Each row is a point on a landscape with many peaks, with its height.
From any point a climber takes the steepest step (rise divided by distance) to one of its 2 nearest points. It stops when none of these is higher. Distance is the straight distance between rows; heights are no part of it.
z976: [115 133 119 141  80 133 116 138  82 125  75 105 182 173 108 119 169 150
 134  86 172 159 112 130 155 129 132 166 112 136 178 158 102 160]  h=31.0
z621: [112  93 123 170 159 108 131 105 161 118  89  87 121  94 122  86 148 153
 116 118 177 163  98 118 130 117  98 121 179  84  80 105 126 126]  h=66.5
z599: [132  90 119 158 114  97 140  96 114 122 170 129  97 109  92  56 159  80
 102 114 190 143  95 133 138 104 120 103 167  92 149 103 112 130]  h=58.9
z437: [157 117 150 101 163 205 140 151 102 112 140 125  98 103 171 135  61 122
 160 119  59  96 125  93 158 125  97 130 118  87  40 126 166  97]  h=53.8
z910: [129  94 149 122 126 174 157 152 111 123  88 157 141  94 177 150  91 160
 124 181 123 134 134 109 107 149 102 141 144  68  93  60 136 115]  h=43.0
z344: [107 178 175  73 100 196 103 150  96 136 112 133  91  96 129 154  40  97
 159 175  58 113 188 115 130 143 123 127 123 142  68 118 160 106]  h=18.5
z384: [142  93 127 184 124  98 124 122  80 102 162 159 117 166 134  79 135 144
 125 112 170 119 146 139 137 153  86  76 120 105 146 150 122 167]  h=25.6
z164: [142 109 120 135 106  82 147 139 126 128 145 172 135 141 140 153 123 128
 104 155 120 129 161 140 136 137 167  81 111 170 162 100 102 126]  h=72.2
z5: [122 141 163  90 139 131  82 110 149 147 121 150  75 140 108 162  49 136
 150 178  50  83 203 121  81 164 124  84 156 150  90 127 142 131]  h=52.1
z962: [ 82 159 121  88  96 134 134 132 144 158 167 146 149  92 105 156 168  79
  60 163 119 138 109 159 105 111 150 162 101 148 194  82 141 105]  h=45.2
z120: [109 140 137 157 104 101 112 118 169 113  76  99 144 140  75 108 159 153
 106 114 196 175  93 170 123 140 145 145 170  98 161 123  93 131]  h=55.7
z324: [171 114 135 140 129  91 149 160 147 135 123 158 121 148 150 164 133 133
  83 149 116 147 129 122 116 154 166 150 116 146 173  83  98  99]  h=66.6
z679: [156 127 111 108 159 211 154 164  81 165 116 163 118 120 167 172  95  90
 170 137  52  92  95 103 124 113 133 180  69 107 165 138 125 117]  h=72.6
z463: [122 161 109 181  99  65 106  60 165 114 128 144 147 145  62 104 178 122
 131  99 193 188 112 161 138 116 197  88 155 141 127 156 119 161]  h=51.1
z934: [144 106 134 132 185 121 158 113 160 127 144 114 127  97 144 114 128 114
 139 144 123 116 129  95 135 115 100 116 148 120  56 118 121 100]  h=76.5
z3: [179  99 163 168 109  92 129 113 139 129 142 161 110 104  76 141 168 111
  38 143 189 182  93 127 125 118 155 142 135 129 166  71  95  85]  h=12.5
z331: [140  74  94 182 136 101 158 129 110 119 166 134 108 103 150  54 150 103
 120 108 167 125  89 136 173 108 135  71 144 100 110  88 142 132]  h=56.8
z722: [160  77  80 130 119 178 154 161  77 129 123 131 113 115 187 129 151 151
 151 113  91 103  50  98 157 115 149 161 101 103 147 116 148 131]  h=61.8
z838: [131 111 160 111 161 233  98 154  92  79 150 103 100 124 176 120  70 152
 150 103  73  82 130 119 156 130  66 154 108  77  42 162 155 129]  h=62.2
z914: [133 121 140  89 156  96  92  86 143 137 170 155  74 139 115 144  65  99
 121 172  62  54 191 119 104 146 106  59 155 144  83 125 149 139]  h=60.4
z472: [165  59  83 166 114 128 144 154 102 119 116 140 103 131 195 101 149 129
 109  95 140 103  58 149 178 130 135  80 137 103 150  93 158 150]  h=62.1
z842: [102 161 114 127 134  80 117 101 188 142 103 112 132  76  71 199 160 176
 142 149 153 184 142 133 113 119 152 143 123 170 115 101 163 104]  h=31.2
z26: [ 79 177 114  83 138 131 129 145 158 135 149  82 135 108 119 141 134 100
 144 123 113 146 134 150 129  90 115 157 119 181 110 150 138 127]  h=41.8
z870: [119 119 134 156  90  54  85  95 150 141 179 160 140 162  97  92 137 114
  83 120 159 105 145 160 121 140 165  75 141 142 205 157  84 153]  h=46.8
z392: [106 131  97 168 112  39 102  84 163 132 165 149 151 175 104  97 160 113
 128 118 158 140 133 179 131 138 175  64 137 141 160 177 103 169]  h=49.2
z549: [133 132 137 130 170 132 133 126 123 136 149 113 135 137 117  68 151  90
 140 105 151  97  90 116 134 102  79 170 128  92 139 163 102 116]  h=43.1
z162: [193 121 123 130 144 130 135 119 107 122  92  87 168  99 142 128 168 168
 142 108 154 160  81  79 138  93 142 182 122 127 130 147 142 116]  h=7.0
z543: [132 107 113 131 165 153 133 130  89 114 155 119 113 133 153  71 133 119
 159 108 135  82 123 118 165 115  60 125 111 107 106 150 117 137]  h=47.8
z745: [ 94 126 148  81 124 123 121  90 161 153 139 144 144  94 114 164 143 123
  82 192 122 106 152 100  79 129 123 154 144 123 129  70 116 106]  h=26.7
z539: [156 146  91 109 130 163 144 176  84 129 137 151 114 163 142 163  81 102
 166 117  63  98 126 116 137 120 152 128  82 151 159 148 130 120]  h=60.8
z912: [111 118 145 141 100 136 152 126 110 140 130 119 134  97 113  96 174 102
  81 114 173 169 101 143 138 102 118 169 135  97 154  85 115 119]  h=54.1
z558: [ 69 155 160  95 123 175 101 141  99 117 159 151 123 142 150 126  82 137
 146 147 116  87 192 139  93 168  66 123 121 120 108 126 142 150]  h=10.0
z752: [ 20 154 144  82 106 174  97 130 118 127 145 102 127 132 137 112 109 126
 134 136 118 100 167 168 129 152  63 120 104 134 102 148 130 159]  h=6.7
z528: [ 84 113 142 121 142 165 103 141 157 110 106 127  86 110 141 159  67 170
 154 155  92 113 180 151 113 170  86  85 158  94  53  99 187 128]  h=49.1
z798: [ 62 121 155 104 128 143 110 107 145 109  69 107 105  99 116 154 104 197
 175 162 121 140 195 135 131 156 100  88 138 128  75  99 139 112]  h=42.1
z450: [142 149 140  96 129 141 144 175 150 145 115 140 130 125 144 197  93 112
 120 178  83 142 135 110  88 136 154 154 118 150 157  98 113 105]  h=59.8
z698: [198 110 137 130 140 149 142 169 100 109  76 112 155 150 186 160 100 181
 148 114 100 122 119  85 127 148 158 143 114 137 160 165 127 125]  h=2.4
z900: [165 109 139 103 119 165 124 136 101 121  77  77 162 116 171 122 137 175
 150  88 121 138  99  88 140 124 130 181 118 117 148 172 133 128]  h=5.1
z903: [109 177 134 128 103 128 137 132 111 134 127 119 164 170  82 110 159 119
 122  96 159 143 130 135 128 123 123 164 100 154 180 175 103 136]  h=33.6
z853: [143 141  72 123 152 120 160 149 177 126 118  85 106 117 143 143 110 118
 165  89  84 135 109 141 162  92 182 100 149 154  44 137 177 135]  h=35.0
z257: [ 83 168 152  88 120 152 159 123 114 145 134 118 160  88 124 154 143 109
 136 155 121 164 147 120 118  96 119 178  96 154 116 115 131 107]  h=38.2
z787: [ 84 108 127 117 152 122  91 124 172 134 135 149 107 140 141 154  95 148
  98 168 114  88 160 159  86 164  86  86 179 102 106  89 154 149]  h=57.9
z174: [126 173 128 111 117 119 125 139 131 128 105 127  91 150 124 167  59 122
 174 130  69 114 183 134 123 159 169  65 143 175  97 144 155 139]  h=43.7
z467: [120 144  97 131  96 118 145 183 101 133 143 152 141 161 145 152 120 120
 139 110 106 124 133 137 132 134 176 114  82 178 181 125 132 138]  h=64.6
z178: [126  99 138 125 170 112 139 101 153 119 171 135  87 127 141 112  89 111
 141 163  91  94 167  93 129 130  91  67 145 128  49 129 140 112]  h=69.5
z265: [150  77 131 183  75 151 152 145  51 105 125 175 127 113 145 105 146 140
 109 131 167 140 109 138 155 131 150 120  93 121 176  91  97 126]  h=19.0
z892: [112 166 145 129 123  97 127 106 122 124 142 101 163 123  69 118 184 130
 141 110 183 168 135 116 137 102 121 173 105 176 134 172 112 112]  h=36.2
z435: [147 115 165 134 145 163 141 150  88 125  74 140 184 104 172 150 116 172
 110 155 122 148 131 100 101 149 108 168 128  81 146 104 109 123]  h=37.7
z765: [125 120 138 146 123 124 120 156  80 113 116 150 148 200 145 116 121 162
 119 127 154 105 135 131 124 172  96 130 126 102 171 146  89 150]  h=29.4
z504: [200  56  86 171 123 130 147 153  96 127 115 148 103 144 172 116 161 137
 144 100 112 105  60 118 172 113 167 125  99 127 189 131 144 127]  h=69.2
z366: [101 141 178  99 150 107 124  97 157 156 130 134 155 141 113 138 122 147
 105 168 132  94 167 110  76 146 113 149 136 124 153 129  88 108]  h=29.8
z340: [160  84 154 184  79  98 136 117  49 108 144 175 129 155  99 100 142 141
 100 122 187 138 139 123 144 145 144 102 124 132 174 133  65 134]  h=22.4
z404: [ 80 158 147 103 118 156 133 145 126 112  81  97 139 123 144 142  93 173
 179 133 125 146 182 118 133 149 123 118 115 132  85 132 140 135]  h=37.3
z434: [ 86 135 132 113 142 129 123 102 185 142 143  98 129 131  83  69 156  81
  89 118 161 120  85 158 122 128  90 156 163  82 154 127 104 115]  h=39.3
z819: [132 147 134 114 155 144 107 149 107 126 144 163 105 185 141 149  61 132
 146 108  93  81 176 148  89 166  94 114 135 137 123 159 128 173]  h=14.3
z57: [ 96 126 142 111 140 210 116 152  84  95 143 103 116 124 176  91 114 135
 156 107 120  97 129 137 153 120  51 147  86  93  76 159 149 138]  h=54.3
z127: [147 134 115 136 164 124 107 129 136 103 128 129 110 193 155 129  66 147
 165 100  97  81 149 144 121 162 116  89 133 124  83 178 142 175]  h=17.5
z150: [207  95  75 165 165 102 148 146 158 131 104 134 123 181 183 130 119 118
 135  96  86  90  77 140 137 133 160 102 143 104 135 148 126 166]  h=58.5
z390: [110 154 157 116  94 144 151 132 112 145 121 138 148 109 105 153 189  95
  67 134 146 175  98 157 103 108 131 207  86 118 204 106 121  94]  h=49.5
z593: [207 113 116 155 123 126 134 124  93 124 136 116 127 101 103 124 216 115
 136  80 172 167  45  95 149  75 143 191  96 140 167 143 141 123]  h=9.1
z521: [172 138 106 116 131 134 162 145 135 123  81  97 110 149 161 163  80 140
 176 104  52 114 129 119 160 132 192  90 151 159  79 154 175 145]  h=38.1
z168: [ 86 159 100  89 132  84  82  72 227 159 174 118 129 136  93 108 149  88
  99 138 116  89 126 147 104 103 146 109 164 148 140 134 132 135]  h=48.0
z200: [127 181 119  78 117 185 145 158  96 143  89 103 157 125 145 155 104 131
 179 113  75 161 159  88 116 100 137 172  79 152 124 170 143 110]  h=29.3
z867: [ 89 146 102 105  89  90  96 102 171 150 183 128 150 105  80 125 182  89
  65 134 160 116 110 144 107  97 162 118 130 166 184 110 134 120]  h=44.1
z784: [113  83 153 135 113 102 130  96 125 152 156 154 131  88  99 113 154 127
  60 181 171 121 144 124 106 142 105 127 157 103 146  70 107 114]  h=23.5
z245: [201 116 128 172 134  94 141 121 108 129 142 137 127  93  90 128 196 112
 101 100 196 187  72 111 145  91 155 160 131 142 141  99 145  99]  h=10.7
z307: [130 112 141 146 185  96 132  95 190 128 107  74 138  79 117 127 156 141
 153 135 158 165 109 107 129 116 127 137 147 128  75 112 132 103]  h=70.8
z803: [125 211 128  99 154 112 125 127 159 145 139  92 170 124  80 153 163 126
 163 105 131 164 148 100 112  97 122 187  93 181 134 184 144 102]  h=38.5
z300: [ 90 188  84  79 135 110 110 123 206 161 171  95 130 101  91 148 162  84
 125 135 115 131 119 146 120  84 149 135 131 196 113 134 163 121]  h=44.7
z183: [117 172 153  85 122 184 124 149  99 127 119 119 114 133 140 138  51  95
 183 130  67 109 170 118 139 119 112 140 101 143  83 169 145 114]  h=23.9
z494: [ 90 110 121 156 118  81 109  99 125 125 198 167 107 146 123  69 140 118
 140 125 149  94 174 144 146 139  87  56 132 135  98 147 132 151]  h=22.7
z443: [145 138 132 164 168  73 114 106 200 125  79 111 146 153  93 120 147 140
 112 117 157 148 105 134 109 146 153 146 156 112 136 151 103 136]  h=58.6
z365: [128 132 115 157 170  87 130 102 138 116 162 118 113 169 157  71 117 127
 170 107 107  87 149 140 150 134 102  67 126 129  66 190 122 162]  h=20.2
z456: [140  84 138 185 127 105 117  71 157 118 125 113 101 109  81  81 148 112
 108 100 191 166 108 125 162 125  99 119 192  61 104 123 103 139]  h=62.8
z714: [145  96 136 176  61 116 127 142  78 122 160 161 107 101 109 118 145 119
  46 135 180 182 110 162 145 124 174 117 102 151 201  71  78 101]  h=15.2
z907: [133 133 138  95 113 164 166 165 109 125 132 165 112 107 177 161  72 122
 137 170  77 119 149 117 113 153 137 118 130 120 106  78 155 111]  h=51.0
z179: [194 113 110 160 179  84 139 137 188 134  90 151 133 178 162 143 123 135
  94 123 118 128  99 147 109 149 160 102 158 102 142 135 107 140]  h=61.6
z313: [125 154 109 165  95  94 111 100 147 118 117 116 131 148  72  94 182 111
  94  92 195 184  94 164 150 113 161 132 160 133 137 123 111 145]  h=53.0
z338: [112 141 171 116 114 155 130 140  99 120  98 146 174 140 142 155 115 163
 111 160 143 134 166 121  87 167 103 160 121 104 171 121  90 128]  h=33.7
z277: [172 107  97 145  96 124 101 122 110 115  93  92 150 178 135  91 173 145
 137  62 162 132  72 119 160 114 156 156 129 108 189 200 108 161]  h=27.9
z923: [172 121 124 105 157 205 155 154  83 135 126 130 129 107 188 147  97 126
 175 121  70  83  89  87 144 117 116 169 106 102 107 131 138 112]  h=62.6
z653: [ 93 125 112 106 162  96  89 103 210 144 129 113 107 131 107 148 109 120
 116 161 116  90 141 162  96 144 109  97 172 127 110 127 130 144]  h=52.3
z778: [ 94 137 107 121  95 117 134 124 139 132 125 129 153  72  86 154 179 153
 118 152 171 189 136 144 111 107 152 140 130 174 105  79 152 121]  h=34.0
z688: [ 93 181 115 102  88 159 157 145  99 134 111 118 148 107 121 167 104 142
 170 141 104 174 173 101 124 122 158 133 103 179 124 111 165 110]  h=33.8

Two climbers start at each pair of points below. Name the first point that both come to, or write -.
z784, z435 => -
z392, z365 => -
z434, z257 => -
z900, z200 => -
z819, z344 => z907
z366, z26 => -

Call two points neighbours if one is among the 2 nearest of the other. Go from one point of each pair to the other, from neighbour to neighbour, staying as high as possible. Name the lowest point that can't be avoided.
z504, z838 => z437
z164, z679 => z539
z504, z787 => z867
z179, z164 => z150
z679, z934 => z331
z679, z504 => z722

For each start below, name the point where the climber stops.
z521 => z934
z962 => z934
z558 => z164
z183 => z787
z277 => z787
z778 => z787
z714 => z164
z745 => z164
